Points on a hilly landscape, in no order, each with its height.
A ball rolls from a point to the lowest of its 3 nearest points, and stops where none of them is lower. Distance is the straight distance between rows; heights are no part of it.
j781 h=13.4: [121 152 115 112 143 142  92  89 156  72 137 136  96  94 147 137  96  95
 174 146  84 150  89 106 110 103 179 152 112 114]
j96 h=29.6: [101 133 141 155 130 109 132 123 157 129 123 118 129 129 121 147 134 127
 130 110 117 105 147  90 117 119 112 117 119 136]
j577 h=19.5: [157 153  93  82 129 173 156 163  80 139 138 106 140 166 181  65 127 105
 168 115 195  83 135 177 173 124 109 110 106 144]
j407 h=38.0: [158  88 180 124 134 118 125 125 118 150 128 155 135 140 103 142 142 139
  88 140 132 164 135 133 104 157 119 124 127 128]
j349 h=34.3: [172  60 190 142 109 119 113  89 129 148 128 182 127  92  99 161 135 168
  41 127 120 206 127 166  74 164 134 137 140 119]
j521 h=31.3: [106 119 165 165 137  85 130 139 172 117 134 130 132 115 110 155 134 147
  96 109 103 110 161  94 120 113 117 129 132 153]
j731 h=20.5: [145 136 119 105 128 141 158 161 104 145 136 109 136 160 134  94 132 143
 157 133 175 102 150 136 163 133 107 138 132 138]
j256 h=69.4: [122  34 125 156  90 105 168 155 140 175 129 147 148  99  88 160 116 196
  69 133 167 143 176 157  95 155 113 138 171 170]
j165 h=63.3: [131 103 180 177 112  85 137 103 177  97 141 147 113  56  94 185 111 187
  53 122  62 143 164 119  69 113 138 152 180 123]
j391 h=24.4: [141 125 155 101  99 139  73  77 118 119 158 142  99  99 128 143 130 110
 114 146  97 190  71 150  93 162 151 111 139 112]
j741 h=65.5: [ 75 126 127 167 123  96 137 153 153 129 125 131 156 128  99 155 111 145
 125 107 103  90 179  82 138 106 128 145 152 160]
j252 h=42.4: [132 115  99 149 108  98 176 179 115 161 134 125 136 147 102 128 131 168
 132 122 155 104 167 145 162 152 102 144 145 152]
j112 h=27.6: [120 172 107 117 152 144 116 110 136 111  93 113 126 140 142 112 148  87
 165 141 125 142  77 123 135 117 135 116 113 110]
j609 h=79.3: [134  35 181 142  93 116 136 129 129 157 116 179 136 106 106 144 126 182
  50 133 155 169 168 160  74 165 126 147 161 160]
j327 h=61.0: [115 114 130 145 115 109 169 155 119 156 129 131 136 137 104 131 140 168
 130 117 135 116 160 124 138 152 101 143 126 146]
j736 h=31.0: [ 94 163  89 140 156 156 126 124 138 112  92 106 135 144 147 108 145 100
 177 113 147 110  99 103 150 106 129 129 102 114]
j241 h=36.8: [176 116 152  75 108 153  81  93 105 131 158 148 135 138 123 128 142 104
  97 168 121 190  83 150 111 151 147 102 130 119]
j870 h=72.9: [ 77 160  66 151 122 116 138 158 129 128 106  88 154 155 129 121  87 141
 172  91 131  65 177  96 184  88 122 133 142 157]
j890 h=20.0: [157 158  91  87 134 190 147 175  68 127 126 117 131 163 185  69 136  90
 175 120 191  99 112 160 175 120 120 119  91 122]
j829 h=26.6: [147 180  92  75 158 190 142 150  72 123 133 136 148 189 174  77 149  56
 186 148 142 119  66 131 166 110 133 134  94  92]
j536 h=40.3: [157 159 116  61 136 186 110 122  79 113 154 142 153 169 155  89 164  64
 158 171 116 151  43 163 143 121 154 117  89 107]
j763 h=29.1: [172  81 186 115 130 122  99 101  98 143 138 159 125 122  95 140 135 129
  67 150 126 192 131 147  85 160 144 117 131 124]
j878 h=23.6: [135 125 169 148 123  89 104 112 168  98 139 116  98  87 118 165 108 135
  87 135  85 129 143  98  87 118 142 126 158 113]
j257 h=74.9: [ 95  98  95 176 118  83 158 163 141 158 136 130 152 119 112 172 126 174
 109 111 119  95 184 122 144 125 106 144 128 172]
j107 h=30.5: [129 168 105  95 157 155 127 116 105 116 122 120 135 160 137 109 160  79
 167 176 125 154  51 135 125 127 135 132 111 103]
j594 h=22.5: [152 154  85  77 138 207 130 158  49 141 138 132 138 164 189  75 145  74
 171 130 172 117  82 182 169 124 121 117  74 107]
j617 h=25.2: [131 137 133 104 123 129  85  80 124 120 140 127 103 105 134 143 127 108
 125 148 106 177  67 137 105 153 148 117 130 108]
j767 h=26.0: [121 158 110 131 149 134 103 114 160  96  92 103 130 123 141 123 125  96
 152 130 122 128 101 102 118  88 132 122 107 111]
j963 h=23.7: [151 159  98  82 148 197 140 140  76 126 122 136 146 173 183  85 146  84
 181 146 161 112  93 138 160 111 119 136  96 101]
j17 h=57.5: [ 92 119 129 176 125  89 156 146 160 122 128 138 157 120 101 185 109 163
  99  97  92  94 186  80 136 105 123 147 163 168]
j78 h=59.1: [125  85 123 145 108  94 181 159 122 162 130 141 143 130 102 141 131 192
 117 123 150 127 175 149 134 142 105 155 132 157]
j787 h=42.6: [ 96 131  96 140 125 111 154 155 127 156 133 106 129 151 114 122 131 155
 155 111 145  94 168 114 163 135 100 137 125 151]
j596 h=29.9: [133 130 106 124 116 114 164 162 117 148 145 115 139 159 113 101 136 155
 156 121 155 111 168 134 170 144  95 141 132 148]
j952 h=25.5: [138 196  88  95 169 180 150 153  81 119 114 122 129 181 183  74 140  70
 203 140 155 103  83 117 174 119 117 154  99  91]
j143 h=21.6: [145  76 191 150  98  89  94  70 124 133 158 161  91  58 108 176 121 164
  53 130  58 177 124 166  56 156 133 129 143 103]
j497 h=16.9: [151 150  97 107 127 145 155 164 100 134 142 108 137 167 148  71 128 140
 165 128 174  93 152 138 184 124  97 125 132 148]
j559 h=45.9: [ 96 190  63 126 185 159 131 140 127 102  85  99 142 162 149  76 132  94
 205  98 132  76 112  96 185  86 146 144  85 116]
j918 h=20.4: [133 125 170 151 131  96 104 104 152 124 147 117 100 108 127 146 124 120
  93 120 108 144 124 118  94 124 125 104 120 114]
j930 h=26.9: [122 137 146 144 133 112  98 108 159 122 107 109 119 120 132 135 133 112
 118 129 124 127 120 121 113 120 117 107 127 131]
j209 h=64.1: [ 81 166  38 144 132 142 143 164 131 115  86  90 146 164 141  96  94 114
 194  80 145  61 163  97 207 100 133 141 121 158]
j258 h=48.0: [131 181  59 113 136 160 165 183 122 130 110  97 136 162 161  79 128 118
 186 104 181  93 130 130 214 129 113 137 129 138]
j443 h=35.4: [146 123 155 118 124 110  98  96 126 140 129 128 105 118 120 144 136 111
 106 143 125 154 101 134 100 150 122 102 124 112]
j578 h=39.5: [ 86 173  76 137 143 142 134 147 134 131  87 102 139 150 149  89 138 113
 188 105 154  85 116  96 175 121 122 132 112 135]
j733 h=32.1: [115 199  75  77 183 145 111 117 125 107 124 101 116 170 148  81 133  42
 207 166 101 121  70 127 151 111 174 113  80 100]
j310 h=34.8: [158 114 178 111 116 118  92  93 123 141 140 143 114 118 108 152 141 120
  96 145 114 182 105 145  99 155 126 107 140 108]
j54 h=42.5: [161 129 149  89 122 153 100 106 102 133 126 132 151 140 127 124 145 103
 123 164 140 168  71 121 116 137 140 104 128 110]
j845 h=25.4: [143 140 146  95 122 138  88  98 128 131 138 125 112 123 129 132 137 108
 123 160 114 184  78 148 102 156 137 101 129 105]
j661 h=26.8: [167  78 187 143 123 102 119 102 122 144 128 159 111 101 106 170 141 151
  61 131 108 183 128 153  89 160 126 138 138 117]
j850 h=28.1: [147 152 115  81 141 200 122 135  48 137 140 149 153 168 179  82 151  71
 155 150 157 126  63 168 152 123 120 116  76 111]
j134 h=19.6: [139 122 171 142 110  97  85  84 144 117 133 126  93  89 123 157 118 129
  92 133  85 141 121 132  83 126 132 111 134 113]
j178 h=39.8: [164 132 143  70 117 167  90 103  94 127 141 149 157 147 134 115 145  98
 110 170 141 170  63 153 125 123 150 109 121 118]
j556 h=49.7: [ 83 173  53 132 145 148 145 160 117 119 100  94 139 156 148  89 125 117
 197  87 153  71 141 106 193 107 122 140 107 137]
j484 h=28.4: [129 148 139 120 137 132 112 119 147 138 107 121 118 136 132 128 139 109
 130 137 139 145  88 124 113 140 114  96 118 115]
j651 h=27.9: [159 100 104 116 115 125 171 158 100 142 143 125 143 166 143  94 143 156
 124 110 174 111 180 174 165 119 118 123 125 156]
j673 h=32.5: [129 138 149 109 133 138 114 130 113 145 120 115 131 150 122 126 146 113
 135 145 152 135 106 120 128 142 102 109 124 116]
j907 h=25.7: [120 138 131 116 113 135  71  79 136 109 149 129  96  86 147 143 118 108
 131 150  98 168  86 127 101 140 147 111 125 108]
j353 h=27.5: [105 123 184 156 111 111  83  61 150 105 157 146 100  56  94 167  79 142
  95 145  55 161 121  96  61 139 146 148 161  79]
j960 h=73.0: [ 89  80 127 182 100  84 147 155 155 146 140 156 147  95 117 175 126 188
  80  96 114 105 175 113 109 115 111 134 144 183]
j551 h=36.6: [158 120 145  94 118 163 136 143  89 152 139 128 141 160 133  87 131 136
 138 148 166 121 136 135 131 140 111 113 108 129]
j388 h=12.3: [117 160 102  99 152 129  96 106 133  94 127 122 103 121 153 134 141  81
 160 148 102 161  69 134 123 129 150 113  99 103]
j270 h=18.7: [161 150  92  93 131 170 154 180  95 127 127 107 133 168 179  58 133 112
 170 125 196  87 137 151 185 112 107 125 123 141]
j83 h=23.1: [128 146 131 135 136 130 114 111 175  85  95  97 108 103 121 135  98 108
 145 141 104 120 112  96 119  90 152 133 133 113]
j169 h=64.2: [109  75 147 194  96  79 145 131 189 132 138 177 159  71 101 214 113 200
  47  92  91 104 178  92  88 116 122 138 210 169]
j321 h=29.8: [132 150 124 117 138 146 124 110 119 135 111 129 119 140 133 124 152  96
 141 147 136 143  85 118 121 136 121 112 118 102]
j418 h=24.7: [135 137 129 142 134 118 101 100 157  91 111 108 104 107 138 133 107 107
 131 134 114 133 104 108 106  97 146 122 120 113]
j760 h=36.3: [144 140  95 126 124 123 161 180 111 146 142  94 142 167 125 105 128 156
 154 117 171  99 177 140 194 130 105 141 150 147]
j647 h=30.7: [139 116 137 110 122 135 156 151 107 151 139 119 131 159 123 106 135 144
 151 129 160 106 150 125 143 146 101 122 126 127]
j927 h=41.3: [ 94 129 127 146 122 109 140 145 144 148 122 113 132 137 121 118 132 142
 144 108 133  92 157 108 141 133 101 123 121 150]
j98 h=18.4: [135 108 169 140  98 101  81  64 125 114 161 141  90  81 123 156 106 133
  85 135  67 163 117 138  75 145 134 126 134 105]
j41 h=23.4: [136 118 159 107 109 125  71  67 129 126 162 130  86  80 129 159 120 135
  97 148  91 191  89 144  84 161 150 109 137 103]
j881 h=34.4: [127 191  73 103 172 153 131 121 111 108 108 120 136 182 158 107 153  60
 192 151 128 128  72 130 154 110 129 135  88  95]
j207 h=36.4: [106 159 151 154 133 100 125 125 185 106 106 103 126 112  87 144  99 133
 113 110  95 105 150  87 127 104 139 138 168 130]
j943 h=25.9: [168  80 187 124 123 109  92  89 107 135 159 151 108  95  93 160 132 143
  64 145  97 211 116 159  89 165 143 124 139 111]
j459 h=32.2: [109 144 111 126 126 147 150 142 115 145 113 105 129 149 136 106 130 130
 162 119 168 103 138 116 154 149 102 128 130 125]
j367 h=25.3: [117 136 149 144 135 118 108 113 177  93 111  95 112 106 114 135 116 113
 118 125 118 118 131  97 110 100 138 126 133 120]
j620 h=55.9: [150  73 159 107 130 138 138 150  92 151 135 164 138 144 122  98 136 149
  99 143 156 148 165 152 114 139 121 134 108 141]
j862 h=21.9: [116 132 140 127 128 151  89  72 149  76 136 138  98  81 132 150  75 109
 160 143  77 148  89  99  95 125 179 152 141  81]
j238 h=26.4: [145 165 104  96 151 175 132 131  85 121 112 142 144 177 154  97 159  84
 167 157 146 131  66 131 151 127 121 131 101  97]
j518 h=41.5: [108 125 158 163 127  93 143 137 182 100 130 127 139 112 102 174 116 147
  98  98  95 115 166  91 124 106 129 140 171 140]
j832 h=23.9: [163  72 186 149 119  87  97  90 113 148 140 156 101  78  96 175 135 165
  49 133  86 195 115 161  71 160 140 130 137 105]
j259 h=22.6: [119 129 166 153 126  96 121 120 161 124 138 122 121 108 118 146 142 130
 100 104 115 128 144 112 104 129 117 112 127 139]
j877 h=62.2: [134  79 191 178 103  89 130  98 149 125 143 164 117  62 118 179 134 175
  41  97  87 139 145 140  64 130 127 127 150 133]
j271 h=67.6: [109  31 127 163  85  90 157 145 160 184 135 161 144  97  77 183 113 206
  56 118 158 144 186 156  84 154 119 121 176 168]
j93 h=40.4: [109 188  72 140 193 148 141 130 127 105  89 103 134 170 151  78 134  77
 193 114 133  84 106 101 166  86 149 133  81 108]
j711 h=26.5: [122 139 119 105 128 141  75  85 133  93 142 136  85  96 159 135 127  93
 150 150  95 167  69 120 107 135 167 119 113 103]
j97 h=30.4: [122 152 129 133 134 142 124 123 125 141 100 115 135 145 132 119 143 104
 152 142 147 127 105 104 125 140 108 114 116 114]
j369 h=29.0: [141  73 179 116 102  99  77  59 105 148 176 167  94  61  88 169 125 177
  46 152  59 228 105 165  76 188 149 140 136  91]
j925 h=23.0: [115 176  83  91 180 134 101 111 141  81 119 105 108 140 145 109 125  60
 194 151  97 120  82 120 136  98 177 121  79 108]
j251 h=45.6: [108 107 149 160 135 101 137 142 150 147 125 129 129 131 106 146 145 149
 122 115 129 118 151 114 121 144 102 130 111 144]
j708 h=26.3: [140 152 114 104 121 176 145 153 102 135 123 113 144 162 159  80 139 119
 163 136 174  97 121 124 158 138 113 126 131 117]
j987 h=40.8: [103 146 142 151 134 117 122 124 181 106  96  97 141 121 108 128 107 116
 138 107 118 103 142  80 139  89 144 133 151 134]
j499 h=62.8: [140  82 193 169  98  75 120  84 143 127 150 159 103  60 119 168 126 176
  43 110  74 157 140 149  61 124 130 131 144 113]
j964 h=27.8: [107 156 106 135 158 137 122 119 159 103  84 102 133 129 137 112 125  94
 160 122 132 102 100 103 148  84 132 133  96 127]
j274 h=27.3: [156  93 178 116 105 111  74  78 106 139 170 145  96  85 103 157 127 143
  72 148  78 214 102 159  76 188 147 122 144 101]
j302 h=54.7: [ 83 122 124 157 122  98 146 146 153 141 138 139 137 137 111 145 129 146
 131 105 117  88 171 108 138 112 112 130 126 153]
j915 h=49.3: [ 99 193  32 129 131 139 149 180 126 127  99  83 132 162 162  93 117 123
 202  89 179  78 146 119 220 110 113 132 139 156]
j153 h=63.6: [ 87 161  93 145 136 137 131 142 142 110  94 102 160 148 123 104 115 120
 174  95 134  71 148  82 164  85 137 143 131 151]
j205 h=39.7: [ 91 155 101 141 126 120 143 147 128 140 125  99 137 149 126 106 128 142
 165 110 146  99 154 106 166 140  99 119 121 142]
j403 h=33.3: [109 137 126 146 135 127 124 120 142 128 107 112 121 138 130 111 135 121
 142 119 140 105 124  97 128 128 109 114 111 133]
j758 h=71.5: [103  99 127 186 103  80 158 153 163 138 125 164 171  89 102 214 105 191
  71 106  97  94 190  77 108 110 124 140 194 173]
j29 h=40.1: [102 204  62 115 171 166 154 164 110 118  94 106 128 173 165  76 141 100
 204 109 152  83 113 114 198 133 121 145  99 109]
j222 h=32.0: [ 95 157 102 143 150 139 129 123 152 100  83 106 142 133 130 102 128 113
 164 109 131  88 117  81 159  85 138 129 101 131]
j789 h=27.7: [125 194  73  97 191 144 119 121 125  91 119  88 121 164 135  83 121  55
 204 149 102 102  97 116 150  93 179 112  71 102]
j969 h=73.6: [116  24 179 145  75 107 144 136 147 165 131 176 150  98  82 162 114 196
  40 133 165 165 194 161  69 160 127 134 185 165]
j503 h=30.2: [156 169 111  81 138 169 135 122  95 118 129 138 145 173 150 103 153  77
 172 172 125 146  48 137 147 125 131 125 113 103]
j269 h=19.4: [132 106 189 158 106  94 110  89 145 106 158 132  86  63 114 162  97 170
  66 137  59 144 144 122  69 127 139 144 162 103]
j424 h=24.8: [174 129  85 105 136 136 164 169 113 162 146 124 154 186 164  96 156 107
 147  98 211 103 176 192 198 128 102  88 113 160]
j482 h=14.3: [121 127 141 131 129 135 142 142 123 153 126 123 126 151 112 116 138 132
 142 122 153 112 148 113 134 150 106 121 123 125]
j901 h=35.1: [164 104 174 107 124 132  99 110 105 145 136 135 126 144 100 132 142 120
 106 149 136 167 114 127 100 153 123 114 129 126]
j471 h=25.0: [139 181  83 103 141 182 162 170  93 128 105 105 129 167 166  81 141 101
 198 132 174 101 114 113 190 128 114 153 110 109]
j37 h=32.7: [168 101 181 112 121 128 109 118  99 146 131 152 129 133 108 142 141 122
  90 149 130 182 122 136 110 148 137 120 125 115]
j18 h=26.2: [159  70 193 165 114  90 118  97 123 146 128 162 108  73 102 180 140 179
  50 120  98 185 130 168  63 160 133 132 143 117]
j659 h=69.6: [128  45 135 136  93 114 179 158 117 146 125 162 145 130 110 135 130 193
  84 136 156 142 176 164 113 139 123 147 153 172]
j301 h=45.1: [152 146 132  95 132 164 117 116  89 143 124 135 150 161 148 109 145 104
 155 167 151 143  87 124 131 126 131 129 126 109]
j462 h=54.6: [ 84 127  76 164 120  83 151 163 134 149 141 103 150 144 116 137 119 154
 147 105 129  84 176 111 155 108 110 138 129 168]
j160 h=69.9: [116  15 153 142  72  95 159 146 161 177 146 164 148 104  82 176  98 206
  32 135 164 155 207 168  84 163 123 128 190 164]
j768 h=35.9: [137  64 189 151 110 108 134 117 137 161 117 175 123  86  96 169 141 174
  54 114 119 173 155 155  74 171 122 133 141 131]
j719 h=24.0: [153 140 115  84 129 188 130 152  71 143 127 137 138 160 167  79 139 107
 154 142 163 110 111 143 152 123 113 123 104 121]
j146 h=63.4: [114 133 174 182 136  92 138  95 167 100 143 121  92  59  96 178  93 163
  79 120  59 131 162 102  87 128 142 141 183 109]
j632 h=12.9: [130 165  99 117 165 133 108 121 153  70 107 109 112 117 137 126 104  87
 181 145 103 127  89 110 135  83 172 136 101 106]
j794 h=55.6: [ 77 154  76 158 122  99 141 160 125 145 129  99 138 145 121 129 120 135
 157 102 140  84 173 117 180 112 104 126 129 163]
j175 h=44.9: [152 122 151  92 120 154 115 119  92 140 129 145 148 152 127 112 140 102
 129 156 141 152  88 127 119 130 125 107 119 108]
j162 h=30.9: [127 144 160 153 125 117 115 112 175  90 114  99 101  84 101 150  90 132
 114 126 101 123 153  87 111 110 147 134 170 112]
j941 h=21.7: [144 172  90  86 145 196 139 173  73 125 117 126 143 186 190  68 135  81
 188 130 166  99 109 131 179 115 113 137 102 110]
j846 h=20.1: [126  81 200 138  91  89  88  53 118 106 170 157  94  52 110 174 104 156
  62 154  43 161 129 132  50 151 137 136 148  99]
j344 h=41.0: [ 96 188  52 124 148 164 158 167 118 119  99 102 127 158 154  84 135 108
 202 104 158  77 121 115 196 118 118 139 112 126]
j616 h=13.2: [162 164  65 108 132 151 169 191 118 133 131  96 148 192 182  76 139 108
 182 105 209  74 143 147 225  95 100 115 135 168]
j525 h=24.2: [152 116 107  96 126 144 168 158  99 139 145 113 136 167 149  80 141 130
 140 131 185  92 172 163 167 127 106 117 121 141]
j844 h=59.3: [126  85 177 171 122  92 134 124 156 140 126 159 130  96 109 163 144 173
  71  97 110 144 145 128  83 146 118 129 127 145]
j354 h=49.6: [160 132 133  83 128 182 116 124  73 141 129 148 153 161 151  92 143  94
 136 154 155 130  92 154 123 126 119 100  99 117]
j934 h=7.9: [125 158 107 102 152 133  91 105 145  77 116 123  96 114 148 129 110  78
 167 148  95 140  77 117 113 103 174 131  99 117]
j88 h=17.9: [138 174  96  83 177 147 106 119 143  66 126 109 101 130 129 114  91  62
 206 156  91 123  90  96 134  97 190 140  90 101]
j286 h=64.7: [102  49 140 179  96  96 154 146 165 172 133 163 140  80  93 192 122 204
  66 106 124 126 176 137  80 152 111 126 159 184]
j894 h=61.7: [116 128 167 189 131  87 151 108 193 102 137 139 123  70  94 187 112 183
  70 110  63 125 167 107  96 122 131 145 194 122]
j379 h=25.8: [135 140 118 107 122 132 100  96 135 115 125 121 106 115 147 146 138 101
 135 149 117 175  58 132 105 142 143 107 114 106]
j544 h=52.1: [111 123 142 190 128  80 147 130 179 105 129 146 151  97  86 199 117 168
  77  96  83 109 172  89 125 117 140 141 183 148]
j180 h=29.7: [141 129 138  98 131 163 134 145  94 146 121 123 137 159 138  95 131 118
 152 138 168 119 126 115 139 142 101 131 123 120]
j255 h=44.8: [ 98 200  48 112 152 154 156 183 118 119  98  92 132 158 164  82 130 104
 210  89 167  80 129 122 209 120 122 139 110 142]
j765 h=40.5: [132 206  77  95 187 151 131 123 106 121 120 106 127 186 151  88 140  43
 208 168 117 136  61 129 160 121 147 133  99  81]
j695 h=72.8: [ 83 149 113 160 127 113 131 138 166 120 115 107 160 142 106 138 100 134
 141 101 116  82 169  79 159  93 131 141 152 154]
j263 h=23.2: [129 112 165 155 135 102 112 124 150 143 126 132 124 129 104 155 145 134
  98 120 119 141 130 123  98 136 115 120 117 122]
j504 h=23.8: [151 125 124  92 121 166 144 159  83 143 138 108 133 160 160  67 133 123
 151 131 186 109 148 151 156 129 110 117 116 136]
j797 h=60.8: [125 102 177 174 119  80 130 122 166 104 132 147 124  96 107 164 132 152
  68  98  81 122 148 107  93 112 128 138 157 133]
j516 h=19.7: [142  96 182 144 108  84  88  70 133 118 160 145  88  76 116 162 116 150
  71 125  66 159 125 146  70 134 130 130 132 111]
j404 h=30.3: [119 189  82 117 166 166 148 138 106 128 110 117 138 161 154  96 149  90
 187 136 154 113  92 117 156 123 123 140 103 101]
j111 h=65.6: [ 97  92 124 166 115  94 152 155 146 152 133 147 135  95 104 173 141 179
 106 106 126 114 158 123 118 140 108 138 128 169]
j654 h=19.0: [132 150 117 133 144 137 107 108 167  74 106 113 102  89 129 141  94  92
 168 140 101 143 100  95 120  97 180 141 129 103]
j190 h=68.6: [119  70 113 164  92  99 180 156 148 167 130 144 147 111  96 168 126 202
 100 126 151 132 170 156 107 151 110 145 153 172]
j514 h=35.5: [101 176  83 123 148 161 147 152 112 124  92 107 141 163 151  87 138 113
 194 110 166  92 114 116 177 129 114 141 111 119]
j148 h=52.8: [117 165  61 132 117 122 154 171 118 145 124  83 133 162 133 109 126 138
 180 102 176  76 167 116 210 130  99 126 148 155]
j195 h=35.6: [144 168 124  68 144 164 104 113 113 103 140 135 124 136 137 121 145  95
 153 171 104 179  47 150 123 140 152 120 109 107]
j684 h=26.7: [122 126 152 127 115 124  73  87 152 102 141 124  93  81 144 149  94 119
 122 137  85 148 109 116  83 121 149 120 140  94]
j570 h=43.9: [142  84 140 117 121 121 166 156 100 144 143 134 137 145 121 106 130 170
 116 130 158 128 177 156 135 141 114 135 120 146]
j527 h=42.8: [ 99 168  88 135 158 148 134 134 145 100  82 106 138 156 139  89 124 105
 188  99 128  83 124  83 171  79 148 139 104 133]
j749 h=51.9: [136 178 107  60 153 202 107 130  56 131 172 140 166 191 155  77 177  43
 167 168 117 141  47 191 164 113 152 111  63  91]
j390 h=67.7: [102  67 137 186  86  82 155 136 163 165 137 171 151  75 100 211 116 192
  49 102 114 108 182 114  88 133 113 119 164 183]
j855 h=40.6: [177  50 196 134 113 112  97  73 117 143 147 170 112  78  92 163 135 173
  30 143  91 228 122 182  73 174 155 137 148 109]
j290 h=61.1: [126  78 176 178 109  80 136 111 165 128 141 170 122  77 116 189 139 171
  51  95  94 120 156 126  79 123 136 128 148 150]
j115 h=35.8: [122 189 102  84 169 139 122 116 124 100 120 123 114 152 151 113 141  64
 180 170 111 150  55 134 137 122 155 115  89 101]
j554 h=70.1: [118  39 146 148  93 103 161 149 156 169 136 161 140 106  91 168 125 191
  68 125 155 152 172 149  76 168 124 140 166 177]
j642 h=28.0: [123 132 150 140 121 132 100  94 165  87 124 116  92  75 128 143  86 112
 126 138  91 134 121  93  95  99 159 141 150 107]
j806 h=73.4: [128  47 163 151 103 115 161 146 139 161 121 164 137 103  95 154 132 188
  71 126 151 157 170 157  86 170 121 150 153 154]
j524 h=49.1: [ 78 142 102 150 129 126 127 133 147 138 127 102 140 150 125 113 121 130
 151 100 140  80 156  87 157 110 109 131 128 141]
j193 h=16.5: [164 157  72 118 127 137 158 189 115 136 132  89 153 183 157  84 134 120
 173 113 192  89 168 138 214 111 103 122 152 162]
j150 h=20.6: [158 146  92  89 128 166 146 164  99 149 141 111 136 171 170  73 138 105
 148 116 200  96 152 189 182 139 109  92 109 145]
j375 h=75.0: [135  63 159 137 116 109 162 152 133 158 123 157 141 123  97 143 138 177
  88 126 149 147 151 135 102 158 121 147 130 152]
j724 h=47.8: [150 108 155 106 122 145 133 145  89 156 134 137 142 156 125 108 133 127
 120 151 157 143 137 114 118 144 117 129 112 124]
j448 h=22.0: [125 121 175 150 118 100  97  85 149  93 145 124  96  73 113 158  88 137
  91 139  71 137 137 101  77 129 141 136 166  96]
j745 h=35.7: [170 106 181  93 115 137  81  86 112 139 162 148 117 116 112 139 131 122
  78 161 111 200  92 157  98 165 144 112 145 115]
j962 h=32.6: [147 187  98  77 166 183 126 137  87 114 140 133 148 194 157  84 153  44
 181 183 122 136  55 143 156 123 143 127 100  93]
j567 h=30.1: [133 115 169 143 133 105 129 134 135 155 127 137 114 136  98 137 144 138
 108 129 131 142 134 124 105 152 108 114 125 123]
j457 h=60.7: [109  72 152 174 108  92 150 137 156 148 127 163 131 100 106 176 134 180
  78  93 113 130 159 126  86 144 114 129 136 172]
j224 h=32.9: [113 176  96 139 174 142 131 130 150  93  82  96 135 149 129  92 121  88
 183 117 124  95 106  96 155  81 150 139  94 112]
j909 h=67.5: [141  57 106 142  88 110 185 153 122 151 126 136 156 129 111 127 131 194
  90 125 170 124 182 171 128 123 119 147 152 165]
j370 h=20.7: [124 102 170 117  98 111  63  55 114 119 173 138  89  64 111 162 112 145
  80 146  61 176 118 140  68 160 143 126 138 103]
j66 h=24.3: [159 168  87  81 144 186 158 185  95 149 124  94 144 173 189  70 142  80
 167 114 217  92 118 210 199 129 100 102 100 146]
j149 h=78.3: [136  38 180 131  89 131 151 137 126 157 122 178 138 111 104 136 125 190
  59 137 149 161 165 158  85 150 130 153 145 153]
j278 h=13.5: [ 75 143  88 161 125  97 134 156 132 136 131 102 149 151 119 135 107 146
 152  99 124  66 190  91 164  93 118 135 142 175]
j704 h=47.1: [ 97 158  73 135 122 126 144 154 128 139 116  94 136 150 141  99 126 138
 170 103 155  87 152 119 183 124  99 135 129 146]
j417 h=16.1: [126 167 103  93 167 151  84 104 141  77 136 122 100 116 140 132  93  75
 195 142  82 139  87 103 125 105 190 138 102 105]
j541 h=59.0: [117  96 169 181 110  74 147 116 179 114 133 162 140  82 105 192 125 177
  58  90  79 112 164 105 101 115 124 144 181 157]
j433 h=15.0: [117 101 188 140 101 105  87  62 131 108 172 153  89  62 105 164  97 151
  74 149  51 164 132 122  65 123 144 131 138  98]
j226 h=20.3: [138 108 175 164 119  78  98  91 148 122 149 126  96  89 119 163 127 149
  73 120  83 151 139 136  80 137 136 125 129 115]
j161 h=56.3: [113  84 160 168 123  93 138 133 144 145 120 154 128 111 105 165 144 163
  91 107 122 125 149 124 111 141 110 132 123 146]
j2 h=21.4: [153 140 108  81 126 191 136 159  80 150 132 124 137 151 175  68 134 113
 142 139 188 100 139 178 151 131  98 107  99 124]
j385 h=22.1: [172 158  82  94 148 156 155 181 108 150 129 108 154 193 171  73 152  91
 159  99 217  92 150 191 212 126 102  89 104 161]
j399 h=28.6: [117 170  79 115 172 137 125 121 131  98  96 107 120 144 152 110 146  65
 180 139 117 125  73 113 140  92 142 127  89 105]
j137 h=22.2: [171 127  88 102 125 134 155 177 119 148 152 108 142 173 163  83 150 121
 150 109 201  86 176 177 191 117 109 103 125 161]
j682 h=26.1: [112 141 164 153 123 118 104  97 161  89 131 110  90  69 109 166  71 136
 115 140  76 126 141  89  92 121 161 144 167  99]

Where does a ball stop that starts at each point below?
j559 -> j934
j93 -> j934
j153 -> j934
j536 -> j497
j207 -> j934
j209 -> j514

Two balls start at each pair of points below. Name the first point that both come to, or write -.
j719, j829 -> j270
j107, j354 -> j270
j404, j471 -> j941
